Points on a hilly landscape, in no order, each with its height.
From any point a climber steps to the highest of the 3 points nearest to it. It stops when none of these is higher. Distance is the straight distance between rows; heights are no part of it.
Virov: [ 24 -43 -41 -31   3  -4 -48 -16  66 -11 -17  31 -30  35  16   7   7 -10
  50 -10 -27  -6 -35  19  18  -4  22  11  25 -31  -5  10 -38 -13]  h=443
fuva: [  1  -2  28  28 -37  25  30 -54 -50  -2  11 -38   0  16 -15 -24 -26   0
 -21  15  38 -19  64 -19   0  -7 -21   7  -3   3  13  -1  54  27]  h=294
rege: [-69   0  42  17  54 -12 -26  12  11  14  20 -19 -16 -10  -4 -29  26 -30
 -47 -15 -23  13 -58   2  14   0 -19 -14 -23  -1 -25  48 -18  -7]  h=576
viku: [ -9 -13  37  19 -27  35   6 -24 -34  16  16  -6   0  -3  -8 -21   2   0
 -39   4  36 -40  52  -6   2 -10 -24 -18 -12  21  18 -10  41   8]  h=383
vod: [  2 -15  23 -13 -20  19  20 -12 -34  30   0  -3  -4   1   2  15 -20  -7
  -9  -8  40 -19  48 -18  12 -18  -3  -5   0  14  33 -26  21 -12]  h=363
pud: [ 56   6 -36 -33  13 -12   9  -1  29 -18 -14  12 -15 -12 -36  15  -8  45
  51  22  -9  19 -10  -3 -18  15  38  22  45 -25   1 -17 -20  -1]  h=492
mav: [-19  -5 -14 -18  19 -24 -21  -4  16  -7  -1 -16 -12   8   1  10   7 -33
 -31  12 -11  51 -54  12  27  17   4 -25   6  10 -20  12 -31   1]  h=361
luban: [ 17   7  -3  12 -54  23  29 -23 -46  32   4 -20  -3  21   7  -4 -31   2
  12  20  49  18  54 -22   3 -20  -9   5  -2  -4  37  -6  37   5]  h=282
laba: [ 102   -5  -19  -45    7   23  -11  -13   45   -4  -17   58  -63   38
  -14   14    4   31   87   -4  -18   27    7   16   17    5   56  -25
   49  -25   30   -4 -100   -5]  h=371
botal: [-114   18   57   21   34    7  -43   29    4   19   22    3    2   20
   13   -9   11  -14  -47  -31  -39   -8  -47   -1   -7   -8  -36   -8
  -53    4  -18   41   14   15]  h=420
Rigo: [ 30 -36 -42 -35   3 -10 -28 -15  62 -12  -7  23 -31  21  -1  18   1   1
  36  18 -29   0 -20  23  14   2  16  23  15 -32  -7  15 -38  -1]  h=535
gome: [-60  15  32  -8  71   7 -40  34  42   5  15   1  43  25  27 -16  52 -75
 -82 -17 -46 -11 -89 -53 -20 -14 -17 -37 -26 -20 -40  45  -3  10]  h=537
setil: [-33  29  24   4  10 -16 -16  22 -26 -14  10   8   5 -22   6  -3  16  -1
 -36 -12 -14  18 -22  14  29  10  22 -26 -15  16  14   1  11   9]  h=424
nazu: [-39  43  16  40 -41  25  21   1 -22   3  34 -56  30   4  16 -23   1 -21
 -69  12 -12 -34  56 -25 -44  -6 -70 -10 -17  12 -54 -12  52  36]  h=346
piz: [ 21 -27 -35 -35  -8 -34 -22  -5  51  -9 -19  20 -17   6 -11  22  -7   3
  15  32 -14   5 -24  22  18   9   7  17   6 -14  -5   3 -27  12]  h=563
Zun: [ 84   1 -26 -31  12  10   2 -16  36 -22 -15  36 -34  28 -33  20  12  72
  87  28 -16  24   2   9  -6  14  48  -7  56 -23  23 -15 -58   6]  h=493
Zetik: [-92  26  54  33  25  -6 -26  19  -4  14  20   0   5  -2   2 -11  11 -14
 -49 -37 -32  -6 -25   6  -1  10 -14  -3 -55  -2  -7  44  25   7]  h=352
kap: [ 82  -2 -24 -34   6   0  -9 -20  47 -16 -10  33 -46  28 -28  20   3  40
  74  25 -24  17   2   4  -5  15  50  -4  47 -18  10 -13 -62   1]  h=528
Soz: [-23 -32   7 -12  45 -15 -10 -17  38  -8  -4 -14  -5  21 -11  -5  38 -66
 -28 -16 -15   8 -76 -21  23  17   7 -27  -2  23 -34  37 -28 -21]  h=207
Gofiv: [-61  15  18  49 -29   9  33   2 -29   6  17 -54  36  -6  18  -8   1 -48
 -83  -4 -37 -43  48 -24 -57  -9 -61  -9 -46   6 -53  -5  48  40]  h=269
gemum: [ -4   1  27  46 -32  21  21 -45 -47 -13  10 -44   8  11 -13 -38  -7   8
 -38  15  29 -33  62 -14  -9  -9 -45  22 -11   7  -9  -7  58  28]  h=320
ledus: [ 70 -32 -24 -40   2   5 -20 -24  55 -17  -8  41 -56  24 -16  10   9   7
  62   5 -45  -2  -9  10  10   9  44   7  28 -45   6  13 -62 -15]  h=539
gef: [ 17  12 -24  -3 -37  18  28   5 -36  29  -1   3  -5 -13  21  10 -43  22
  43  14  49  21  41  -5  -1 -29   0  30  11  -6  37 -26   7 -33]  h=303
div: [ 53 -20 -46  -1   0  19  36  -5 -16 -27 -14  -8 -28 -39  -1  12 -35  62
  76  -6  30  23  57  47   1 -17  20  55  36   8  42 -34 -48 -36]  h=372
guvap: [ 62 -12 -39   2 -16  25  34  -9 -30 -19  -8  -7 -27 -41   6   1 -42  47
  74  14  35  13  59  41   0 -16  15  60  35  14  43 -34 -35 -41]  h=347
kas: [-20  26  30   6  -7 -11 -10  19 -34 -11   5  15   9 -30   7  -3  26  -1
 -27 -17   3  -9  -1  15  25   9   8 -29 -13  25  25 -18  26   4]  h=348
noteg: [ 29  -7 -13 -34   9 -37  14  14  27 -10 -25  18  12 -22 -18  19 -17  20
  14  13   9   6 -12   6  10   5  21  24   6 -19   4 -12 -10   8]  h=319
pes: [-10   5  34  12 -12  19 -11   2 -36   5  16  10  14 -18  11 -17  18  -3
 -30 -26  17 -32  24   3   2  -6   1 -44 -12  29  21 -19  39   5]  h=490
zigal: [-19   5  -7 -17  10 -31 -21   0   7 -14  -3  -1  -9  -1   1  11   5 -25
 -33  12 -15  49 -49  17  35  13   8 -23   8   8 -11   4 -23  13]  h=386
Tef: [ 88   0 -20  13 -38   7  31  -3 -53 -13 -19  -9 -14 -33   6   3 -38  33
  83  30  38  13  81  31  -9  -3  28  63  18  16  52  -7  -9 -38]  h=240
zus: [ 11  21 -35 -23  -6  -2  27  25 -14   9 -17   2   5 -32   4   7 -35  40
  48 -11  39  16  13   0  -3 -23  19  29  29 -13  15 -49 -12 -35]  h=377
fep: [ 72  -1 -38 -29  16  -1  13  -7  29 -26 -21  25 -19   3 -37  12  -5  66
  73  22  -7  12 -13   2 -19  15  42   5  60 -12   4 -32 -29  -1]  h=488
lofi: [ 84 -18 -24 -40   4  16 -11 -24  50 -11  -3  41 -60  26  -4  17   3  13
  71  -1 -41  21  -6   4   9  12  61   0  37 -40  14   9 -76 -23]  h=500
Zur: [-84   6  46  19  53  -5 -31  18   8  20  24  -5  -7   2   4 -30  24 -29
 -54 -20 -27  -2 -54  -9   2  -7 -25  -9 -33  -5 -22  42  -9   5]  h=421
reral: [-30  35  22  44 -36  27  15  -3 -37  -1  19 -46  20   5  11 -33   7  -7
 -55  16  17 -40  47 -16 -31  -7 -72   7 -12  16 -50  -4  53  33]  h=353
Laki: [ 82 -14 -30  29 -40 -11  43 -19 -86  17 -21   7  12 -11  -4 -21 -23  28
  66  38  64   5  84   4 -24   2 -12  43 -10 -28  42  -1  27  -1]  h=212
Dupo: [  8  -2  13 -17 -24  11  35   1 -31  30   3   2   0  -9   3  22 -29  -5
   6 -12  43  -2  39 -14  15 -21   1   1   2   9  42 -27  16 -18]  h=391
Vuned: [ 22  11  -4  17 -46  16  30 -44 -75   0  -1 -25   5  32  -4 -10 -33   9
   1  20  51  11  58 -16  -3  -3 -21   8  -8 -14  31  -6  45  31]  h=231
Sud: [-107   18   55   33   13    8  -32   31    4   18   26   -3   18   29
   14   -2   11   -9  -48  -30  -43  -13  -31   -7  -18    2  -33  -12
  -69   10  -13   40   37   15]  h=485
kabif: [  7  -5   3 -31   5 -33  25  23  -9   6 -19  15  17 -29  -5  21 -19  10
  -3  -7  28  -4   9   8  25  -7   9  11  -9   1  26 -25  -3   1]  h=586
sefad: [-40  -9  26   7  51 -17 -18   1  13   8   6 -22 -20  -5 -14 -13  22 -34
 -49  -4 -24  24 -57  -3  18  11   3 -16  -2   5 -31  31 -25 -10]  h=322
Kive: [ 30   0 -49  -2  -9  12  29   3 -23   1 -11   0 -14 -36   9  -1 -35  46
  67   6  40  16  34  24  -6 -23  12  37  31   0  31 -43 -25 -42]  h=327
sikuz: [-34  39  40  27  -6  -9 -20  17 -24  -2  23   5   9 -21  10 -14  21  -4
 -41 -30 -17  -1  -5   2  14  18  17 -28 -26  14   9   7  32   1]  h=374
begeg: [-66  29  59  29  24  -7 -25  16  -8   9  24  -5  -9 -17  -6 -20  12 -18
 -53 -23 -32  17 -29   1   9  12   8  -9 -38  -6  -4  38   9   2]  h=345
Guder: [ 77  -4 -27 -15  13   9   4 -20  35 -21 -21  37 -35  23 -35  21   6  82
  93  25   7  23  -3  20  -6  13  43 -13  53 -11  29 -11 -63   2]  h=438
gol: [  2 -11  15 -25  -4 -18  19  16 -19  10 -16  18  18 -20  -4  24 -16   5
  -8 -15  32  -9  19   4  30  -9   3   4 -10  16  29 -31   4  -8]  h=470
deguv: [-93  19  51  11  56  10 -40  32   5  28  20 -10   2  21  22 -25  26 -32
 -63 -25 -32  -2 -59 -12  -9 -14 -37 -20 -33  -7 -29  39  -1  25]  h=427
Pinu: [  7  -6  28  12 -38  28  33 -49 -49  16  10 -24  -5  15 -11  -6 -25   4
 -18  11  40  -7  62 -20   5 -14 -18   8  -7   6  24  -1  50  19]  h=298
vez: [-11   1  32  30 -27  42  -3 -23 -28  11  22 -14   7   1   3 -29  11   4
 -34   6  25 -42  45  -8  -8  -9 -30 -11  -3  29  -9 -18  50  10]  h=325
pudi: [-10 -18 -33 -26  13 -26 -22  -6  31  -8  -6  -7 -12  18   9  13   9 -32
  -6   9 -19  43 -56  18  25   9  -3 -19  14   9 -21  12 -26   4]  h=332
kevez: [-83  10  55  30  39  -3 -24  18   4  15  28  -5  -9  -4  -3 -24  15 -20
 -45 -23 -24   9 -40   0   6   7 -18  -1 -47  -5 -14  50   6   5]  h=370
dob: [ 14 -30 -42 -38  -3 -21 -31 -10  51 -12 -16  10 -15  22   8  18   1 -12
  14  14 -15  14 -38  17  22   3   5   1  15 -12 -20   8 -30  11]  h=414
Nupel: [ 28  -9 -17 -34  11 -35  20  22  29  -8 -25  11  11 -22 -31  25 -23  23
  18   5   2  10 -11   5   7   9  25  30  13 -19   3 -19  -8   0]  h=378
kop: [-24  -9   7 -10  25 -25 -19  -6  13  -6   4 -19 -17   0   2   5  12 -42
 -43   8 -20  46 -50   9  22  13  13 -21   5  16 -23  20 -30  -2]  h=365
lapa: [ 50 -11 -36 -37   3 -27  -1 -10  51 -10 -12  28 -30  -8 -32  22 -15  32
  47  29 -22   6 -13   4  -2  16  38  25  25 -22 -10  -5 -24   4]  h=509
Mamin: [-42  30  35  39 -23  20 -17  17 -13   7  26  -8  26  -4  14  -9  17 -17
 -45 -42 -24 -28  22  -8 -22  22  -6 -34 -37   2 -19  13  59   5]  h=435
bam: [-99  14  48  47   1   9 -30  30   1  11  16  -6  31  31   9   1   8 -13
 -45 -36 -48 -31 -11 -12 -22   5 -29 -12 -67  19  -7  33  49  20]  h=508
vufo: [  2  -9 -10 -30   8 -44   0  17  16  -8 -20  18  10 -23  -9  16  -7  13
   3  24   4   6 -21  25  39   3   8   8  -5   0   8  -5 -11  21]  h=381
neb: [ 11 -20 -28 -33   7 -31 -18   8  43 -12 -18  11  -4  -2  -6  19  -7   5
  -1  27  -3  15 -36  31  25  -1   7  12   2  -7  -4   1 -24  14]  h=395
muv: [ 56  -2 -34  19 -31  11  33  -2 -42   1 -13  -1 -15 -39  12  -6 -41  29
  78  24  44  13  64  25   0 -20   9  54  11  11  51 -14  -7 -44]  h=249
Zag: [-61  29  52  41  12   3 -23  19   0   1  31  -3   2  -7   3  -5  12 -12
 -38 -41 -31 -13  -5  -2  -8  21   4 -15 -52   4   0  41  40  -1]  h=343
tufi: [-81   9  41  -2  68   8 -49  35  14  25  21  -8  23  26  27 -28  34 -49
 -74 -24 -36  -7 -73 -25 -16 -23 -40 -27 -16 -18 -39  35  -5  18]  h=495
Runek: [-41  29  42   8  16 -24 -16  12 -18  -9  20  -5  -8 -20  -4  -9  12  -8
 -54 -12 -26  25 -30   7  21  14  18 -20 -21   6   1  14   9   2]  h=392
Topaz: [-68   8  30  -1  72   6 -41  31  24  19  14  -4  21  16  20 -28  46 -55
 -67 -17 -34 -11 -90 -25 -14 -20 -31 -35 -18 -11 -43  35  -9   9]  h=519
zube: [ 67 -11 -38 -19  19   1  16 -14  25 -32 -24  19 -15  -3 -34  16  -4  80
  76  19  10  21  -5  17 -16   8  37   8  54 -13  18 -36 -42  -6]  h=458
Bikos: [-41 -14  18   5  59  -9 -22   2  44  -9   7   1  11  11   2 -34  55 -65
 -39 -10 -24 -17 -88 -35  12  -4 -12 -38  -1  17 -38  35 -31 -22]  h=62
Pono: [-44  40  18  47 -38  22  29   6 -22  10  24 -60  34   5  20 -12   5 -39
 -76   0 -24 -33  47 -27 -54  -2 -74  -7 -30   6 -57 -10  54  39]  h=323
rudav: [-74  -8  33   9  62  -1 -32  18  16  19  15  -8   4   2   8 -36  37 -39
 -51 -14 -20  -2 -67 -16 -10 -20 -33 -15 -18  -7 -37  37 -13  -1]  h=437
Vago: [ 63  -2 -25  27 -50   0  34 -21 -80  18 -15   6  20   5   4 -25 -21  23
  50  36  58   5  71   8 -13  -7 -26  39 -12 -27  40  -1  30  15]  h=206
Lisat: [-39 -31  16   1  52 -16 -19  -9  32   5   3 -18  -8  10  -7 -15  35 -58
 -40 -13 -22   7 -73 -11  18   8  -7 -24   4  18 -39  36 -35 -19]  h=177
vap: [-93   3  43  56  -5   8 -20  13  -5   6  12  -8  44  28  12   6   8 -21
 -52 -38 -48 -40   3  -5 -39  15 -33 -16 -78  28 -17  33  58  17]  h=476
Gatob: [ 41   1 -49 -18  14   7  26   6  -8 -22 -10  11  -2 -36 -13   5 -24  65
  65  -3  25   6  12  19  -7 -15  24  32  47  -1  15 -57 -29 -28]  h=506
Pid: [-35  36  41  12   8 -16 -23  20 -32  -6  20   4  11 -21  12 -14  18 -11
 -43 -16 -20  20 -18   8  15  13  20 -27 -19  14  13  15  19   7]  h=399
Napip: [ 18 -28 -43 -39   0  -1 -44 -11  61 -13 -16  26 -15  50  32  11  18 -18
  30 -27 -16   8 -55  12  27   8  20  -2  18 -21 -15   8 -32  -8]  h=355
Rulu: [ 24   6 -16 -41   8 -21  29  25   7   8 -18  11   9 -32 -14  24 -36  25
  21  -8  26   5   3  -3   9  -5  27  26  15 -15   6 -37  -8  -9]  h=375
posef: [ 44  12 -25  16 -55  15  27 -32 -74  15  -4  -8  15  23   4 -16 -25  18
  29  32  57  23  59  -8 -10 -13 -25  16 -12 -21  42  -7  42  20]  h=191
Furim: [ 49 -27 -31 -25   6 -20 -20 -16  64 -11 -18  24 -34   8 -18  18  -5   6
  39  22 -22   2 -14   8   9  18  33  26  21 -35  -5  10 -35   1]  h=625
gezo: [-14 -27  -7 -17  36 -11 -16 -13  40 -15  -7 -20  -8  32   3   8  28 -53
 -20 -15 -17  19 -61 -17  20  20   5 -34  17  20 -33  22 -34 -25]  h=256
gudi: [-19   9  31  18 -16  30 -13  -4 -34   5  24  -1  12 -16   9 -24  20  -4
 -35 -20  12 -41  31  -5  -6   0 -13 -40  -7  28  -5 -14  51   9]  h=433
rore: [  9  -9  22   3 -37  28  27 -32 -36  26   3 -22  -2  12  -4   6 -20  -3
 -12   8  44  -3  56 -21   5 -15 -12  -2  -6   9  36  -9  33   0]  h=328
vad: [-113   14   48   38    4   10  -31   25    3    5   16   -3   33   41
   23    5    8  -16  -48  -29  -52  -32  -25  -17  -29   -1  -38  -15
  -73   21  -12   34   49   27]  h=565
Gogu: [-14   8  21  -2  10 -20 -11  13 -25 -16  -1  17  15 -26   8   4  12   0
 -24  -4   3  -3 -13  17  33  -3   5 -20 -20  22  25 -15   8  13]  h=382
Mibe: [ 68 -23 -27 -32   1  -8 -11 -26  60 -15  -8  32 -45  16 -23  17  -4  12
  58  12 -39   9  -8   2   3  11  46  11  32 -31  -1   8 -47  -6]  h=571
kivid: [-13   2   0 -19   8 -37  -8  23  -9  -8 -17  14  17 -21  -2  10   2   4
 -19   9   7  12 -22  26  36  -2   7  -7  -8  12  17  -7  -6  23]  h=578
Sepid: [ -5  -5  25 -14   0  -6   5  12 -25   6   2  16  20 -23   1  13   3   2
 -19 -14  29 -27  16   8  29 -12   3 -15  -7  22  33 -26  21  -4]  h=410
letun: [ 37 -19 -24 -35  11 -30   2  11  41  -5 -17  22  -8 -21 -31  28 -18  16
  30  27 -11   3 -17  10   7  11  30  30  14 -22  -4  -8 -16   5]  h=466
kepe: [ 15  15 -31 -19 -21   6  24  20 -27  25  -3   2  -3 -22  14  15 -32  22
  39 -11  41  13  29  -4   6 -22  17  26  23  -4  26 -41   0 -27]  h=342
Vaf: [  9  13  -5 -23 -27   6  29   6 -36  39  -3  -6  -4 -17   6  21 -44   8
  23 -10  56  15  38 -15   9 -13   2   5   5   1  43 -25  11 -21]  h=357
Podin: [ 89  -1 -18 -29   3  10 -10 -20  38 -15 -17  46 -41  31 -28  21   5  69
  91  19  -3  32   3  14   5   5  48 -16  44 -18  28  -6 -74  -2]  h=444
zafe: [  6 -21 -20 -33  20  -5 -20 -16  59 -12 -12  -6 -10  53  16  23  23 -55
  -5 -26 -14  24 -66 -17  29  27  16 -26  22  11 -36  18 -33 -11]  h=305
fofa: [ 29   5 -36  -4 -31  11  21   6 -35  21  -3   1 -13 -24  22   0 -40  24
  62  15  55  17  37  13  -2 -24   3  37  19  -3  44 -27  -2 -33]  h=292
ludos: [  4 -26 -46 -35   4  -6 -38 -10  51  -8  -9   9 -10  43  15  21   9 -27
  13  -3 -16  25 -51  14  28  16   1 -19  17  -3 -25  15 -31  -7]  h=354
muf: [ 53 -13 -50  -7   8  17  30  -6  -5 -25 -15   3 -18 -35 -11   5 -30  69
  73  -5  34  15  27  43  -9 -16  21  34  51   4  26 -52 -43 -28]  h=436
tikan: [ 43   4 -29 -35  12 -18  15  11  23 -14 -23   9  -8 -19 -29  21 -25  43
  45  15  -3  15 -12   0  -9  11  41  28  40 -27  -3 -29 -18   2]  h=478
Tebu: [-30  33  24  44 -41  31   5  -1 -24   9  25 -40  20   5  18 -34  10  -9
 -59   6  -2 -43  40 -19 -36  -4 -57  -4 -13  13 -45  -3  58  29]  h=364
Motav: [  5  -9 -13 -26  13 -43   9  22  10  -7 -25  20  15 -27 -14  22 -14  14
   4  10   9  -2 -16  20  28   0  15  20  -3   0  17  -9 -10  13]  h=349
Ped: [ 22  12 -24   1 -46  18  21  -4 -49  34  -4  -4   1   1  16   5 -33  12
  37  13  57  23  46 -15   6 -27  -9  23   5   0  42 -20  17 -16]  h=271
duzu: [ 35   6 -37  19 -46   7  24  -1 -43  18  -4   3  -8 -12  25 -12 -35  25
  67  32  55  21  57   5   1 -21  -3  45   3   2  47 -13   4 -28]  h=268
ditut: [ 61 -21 -44  -7  20  16  27 -18   5 -34 -19   5 -11 -28 -24  16 -18  77
  72  -4  30  17  30  42  -6 -10  22  24  55   3  27 -44 -45 -21]  h=568
Vudid: [ 83  -2 -30 -24  13   0  16 -24  34 -27 -19  31 -24   7 -37  21   4  74
  78  21   0  18  -2  12 -13  13  42   0  60 -15  15 -27 -42  -6]  h=464
kore: [-84  -2  24  53 -24  12  19   5 -13  11  11 -35  52  11  15   4   5 -40
 -80 -19 -41 -50  38 -16 -53   1 -54 -24 -61  14 -43   7  57  19]  h=290
vafu: [-46 -22  26   4  60 -10 -17   6  29   7  11  -5  -1   7  -8 -27  43 -56
 -44  -9 -21   4 -80 -17   5   0 -18 -24  -3   9 -42  40 -31 -14]  h=110
besi: [ -3 -14  33  13 -36  28  20 -33 -36  18  11 -12  -5   9  -5   4 -12  -4
 -21   6  38 -18  58 -17  11 -17 -13  -5  -5  22  35 -11  32   7]  h=321
vep: [ 50  -6 -54 -15  21   7  25  -2   7 -24 -23   8  -2 -17 -23   6 -11  70
  73   3  17  11  -3  21 -15   2  35  20  59 -10   7 -46 -34 -15]  h=564
vubug: [-50  35  50  31  12 -11 -17  19 -14  -4  19  -3   6 -20   0  -9  15 -10
 -40 -28 -32  10 -11  -3   6  25  18 -22 -26   2   5  27  18   2]  h=356
zik: [ 23  10 -42 -10 -15  16  31   9 -32  15  -2   2  -9 -38  16  -4 -33  30
  61   1  43  12  27   6  -1 -32  12  34  29  -3  22 -45  -9 -43]  h=313
zogiv: [ 73  -2 -32 -32   9  -5   7  -9  40 -20 -14  23 -29   3 -31  18  -9  41
  66  26 -22  17  -9   0  -9  21  43  12  43 -30  -3  -9 -40   5]  h=507
nafab: [ -7  -6  32  16 -19  26   0 -11 -33  12  22  -2   1 -16   5 -13  11   0
 -31  -3  24 -43  42  -6  -2 -10 -18 -23  -7  33  13 -13  40   3]  h=471
dabe: [-30  19  14   0  15 -28 -21   9  -3  -7   6  -2  -9 -14  -1  -4  12 -19
 -41   9 -11  46 -43  12  28  13  17 -24  -7  14   0  13 -16  10]  h=422
goz: [ 32   5 -31 -36  13 -24  20  17  18  -8 -18  11   0 -28 -25  22 -28  38
  35  -4   4  12 -14  -1  -6   7  36  30  34 -21   0 -30 -11  -7]  h=453
Zete: [-18 -29   3 -17  43 -19  -7 -16  49 -17  -6 -15  -4  26   3   4  38 -66
 -20 -24 -19  18 -74 -24  30  21   8 -31   9  23 -34  27 -38 -20]  h=252
pibo: [ 16 -25 -41 -40   5   0 -35  -8  54 -13 -17  13 -13  59  31  23  22 -32
  18 -25 -15  20 -62  -7  37  12  17 -10  29  -9 -26  11 -37 -12]  h=329
lobi: [ -8  -5  32  11 -18  25  -5  -6 -35  13  15  10   7 -13   8  -9  13  -5
 -30 -24  22 -38  34   1   9  -9 -10 -35  -7  35  22 -12  39   3]  h=635
kosa: [ 29 -34 -44 -35  -3   5 -43 -15  70 -10 -14  27 -29  46  24   1   9 -14
  51 -21 -18  -1 -35   8  27   2  27   8  24 -30 -14   9 -41 -12]  h=400
Vopad: [-56   6  17  -3  66  -2 -40  24  46   1  18   6  38  17  13 -22  61 -67
 -57 -11 -32 -11 -97 -49 -10 -15 -14 -47  -7  -7 -43  49 -18  -6]  h=550
vofub: [107  -3 -22  18 -46  -7  46 -11 -76   3 -24   0   0 -25  -8 -10 -36  29
  75  36  44  17  87  11 -19   7  21  57  16  -5  42   0  15 -32]  h=230
sanot: [ 68 -21 -50 -15  15  13  24 -27  12 -28 -29  10  -4  -4 -33  16  -4  84
  84   5  21  19   7  38  -9   2  25  16  55  -9  25 -39 -50 -12]  h=379
Ren: [ 19   4 -16 -31  -1 -12  28  26 -15  17 -12   6   7 -34  -4  23 -31  15
  22 -12  34   1  19  -6  12 -14  18  15  12 -12  26 -41  -2 -27]  h=315
Zez: [-22  18   9 -13  11 -27 -11  20 -15 -15  -2   4   4 -15   3   6  12  -1
 -35  18 -10  26 -37  26  27   3  15 -17  -8  15  17   0  -6  22]  h=473
dom: [-29 -26   7   0  48 -14  -6  -6  55 -21   1   2  12  24   2  -7  59 -63
 -19 -16 -20 -17 -90 -35  20  14  -5 -32   4  35 -40  37 -36 -24]  h=26
bebe: [-27  23  28  38 -39  35  -3  -1 -19  10  32 -30  20   1  15 -29  11 -12
 -46   7   5 -42  45 -15 -32   3 -48 -23  -8  20 -39  -6  54  21]  h=376
Rugok: [ 77 -14 -22 -34   1  -7 -14 -13  50 -13 -13  40 -50  19 -29  17   1  24
  62  16 -37  11  -5   5   1   9  46  10  34 -37  -1   4 -53  -9]  h=554
sokat: [-12 -40  -3 -12  37  -9  -9 -10  63 -15 -11  -6   3  41   2  15  29 -57
 -13 -26 -18   8 -68 -28  33  22   6 -29  14  26 -35  23 -32 -21]  h=280
kuze: [ -40    8   18    1   52   -3  -37   29   63  -13   15    7   35   21
   27  -13   58  -77  -61  -15  -40  -18 -104  -68   -6  -13    0  -42
  -16    5  -42   52  -18   -6]  h=527
fozu: [-38  22  19  44 -30  28  14  17 -17  16  30 -32  33  -3  14  -8  15 -25
 -67 -27 -19 -40  45 -21 -47  13 -41 -35 -34   4 -43   2  58  14]  h=380
Gepi: [-17   7  31  38 -28  33   3 -26 -29   5  24 -33   3   5   4 -34   7   1
 -40  17  23 -42  49 -10 -14 -13 -48  -1  -1  18 -23  -8  52  23]  h=350
Baben: [-51  20  17  46 -36  16  30   8 -14   9  22 -42  40   3  19  -1   0 -46
 -78  -5 -32 -39  44 -22 -54   6 -57 -16 -46   2 -56  -2  51  32]  h=324
Rin: [ -2  -2 -18 -28  13 -36 -11  13  18  -9 -17  12   6 -12  -3  14  -2  -3
 -13  28  -4  26 -40  30  36   4   2  -7 -12  10  -1   1 -18  24]  h=423
fomos: [-15  26  35  47 -36  25  18 -33 -42 -14   9 -53   8   9  -8 -39   1   2
 -41  22  23 -41  50 -13 -16  -8 -60  22  -7  20 -30   0  56  32]  h=337
Gav: [ 41   6 -29  24 -56  10  27 -10 -59  20 -10   5   1   1  20 -15 -29  15
  58  39  59  17  50   2 -15 -16 -20  31  -9 -17  52  -8  26  -7]  h=236
Leda: [ 36  14 -41 -33  11  -9  24  18   7  -4 -12   5   5 -31 -11  12 -27  46
  42  -4  18   9   0   6  -6  -2  26  27  39 -16   6 -50  -7 -17]  h=418
Von: [ 74  -3 -29  25 -52  -6  31 -14 -65  16 -16   8  12 -12   5 -17 -28  23
  68  38  59   6  73   7  -9  -4  -9  49  -8 -20  52   1  24 -12]  h=213
Geta: [-44  18  25  44 -29  22  13   5  -6  17  26 -34  44   2  14  -2   3 -32
 -70 -31 -32 -37  42 -23 -54  14 -39 -32 -47   4 -48   9  59  18]  h=367
sopim: [-92  -3  18  57 -26   1  20  -4 -15  -3  10 -47  50   6  24   9   3 -51
 -93 -15 -43 -55  31 -18 -56  -4 -51 -26 -65  23 -53  -3  55  30]  h=205
sopo: [-78  21  25  48 -30   3  42  -2 -35  -1   6 -68  41  -4  22   1   9 -57
 -97   8 -37 -49  53 -29 -49 -17 -72  -6 -51  19 -54  -5  49  41]  h=195
Lemas: [-72  17  44  48 -16   8 -11  20   0  15  20 -10  40  13   4   9  13 -22
 -47 -39 -44 -31  14  -4 -35  24 -24 -18 -58   2 -16  34  55   4]  h=450
bal: [ 16 -13 -14 -35  10 -48   4  19  21 -13 -31  20   7 -27 -22  25 -15   6
   3  20   1   4 -23  23  19   6  10  18  -2  -2   6 -11  -7  12]  h=276
naluz: [-24  24  36  12 -11   3 -17  20 -33  -5  14  10  11 -23  11  -8  23  -2
 -32 -22   4 -14   8   6  10  11   9 -41 -12  27  23  -8  37  11]  h=385
gilo: [ 81  -8 -28  20 -37   1  35 -10 -54  -1 -20   1 -12 -27  -1  -9 -39  25
  74  33  40  11  78  24  -7  -7  15  61  10  12  45  -1   3 -35]  h=241
mazos: [-105   22   51    1   46   15  -47   40   -1   22   21   -1    5   33
   22  -12   21  -26  -72  -28  -51   -3  -55  -15  -14  -20  -43  -16
  -48    4  -21   34    8   23]  h=334
muful: [ 88 -12 -24  28 -44  -1  35 -15 -74  11 -23   4   8 -16   4 -16 -32  22
  71  43  62   5  80  12 -15   2   4  54  -3 -13  44   9  15 -19]  h=221
muni: [ 35 -22 -35 -35   6 -28 -12  -7  59  -9 -17  24 -26  -4 -30  20 -10  12
  36  31 -20   5 -16   9   4  10  18  24  12 -25 -12   6 -29  11]  h=556
rebi: [ 40 -50 -37 -30   6  -8 -28 -17  69 -12 -10  33 -35  26  -3  13   0 -11
  48   4 -24  -1 -24  18  19  -1  25  17  16 -28 -10  18 -48  -4]  h=475
vosa: [-27  27  33  37 -30  25  -9   2 -19  17  38 -16  23 -11  13 -18  10 -14
 -51 -27 -10 -34  32  -9 -28  15 -15 -31 -15  10 -22   0  59  12]  h=411

For each start below, name the point where the climber stops.
Podin: Furim
mav: kivid
pudi: kivid
deguv: Vopad
zafe: Furim
sopim: vad
noteg: Furim
mazos: Vopad
Kive: ditut
Gofiv: vad
sopo: vad
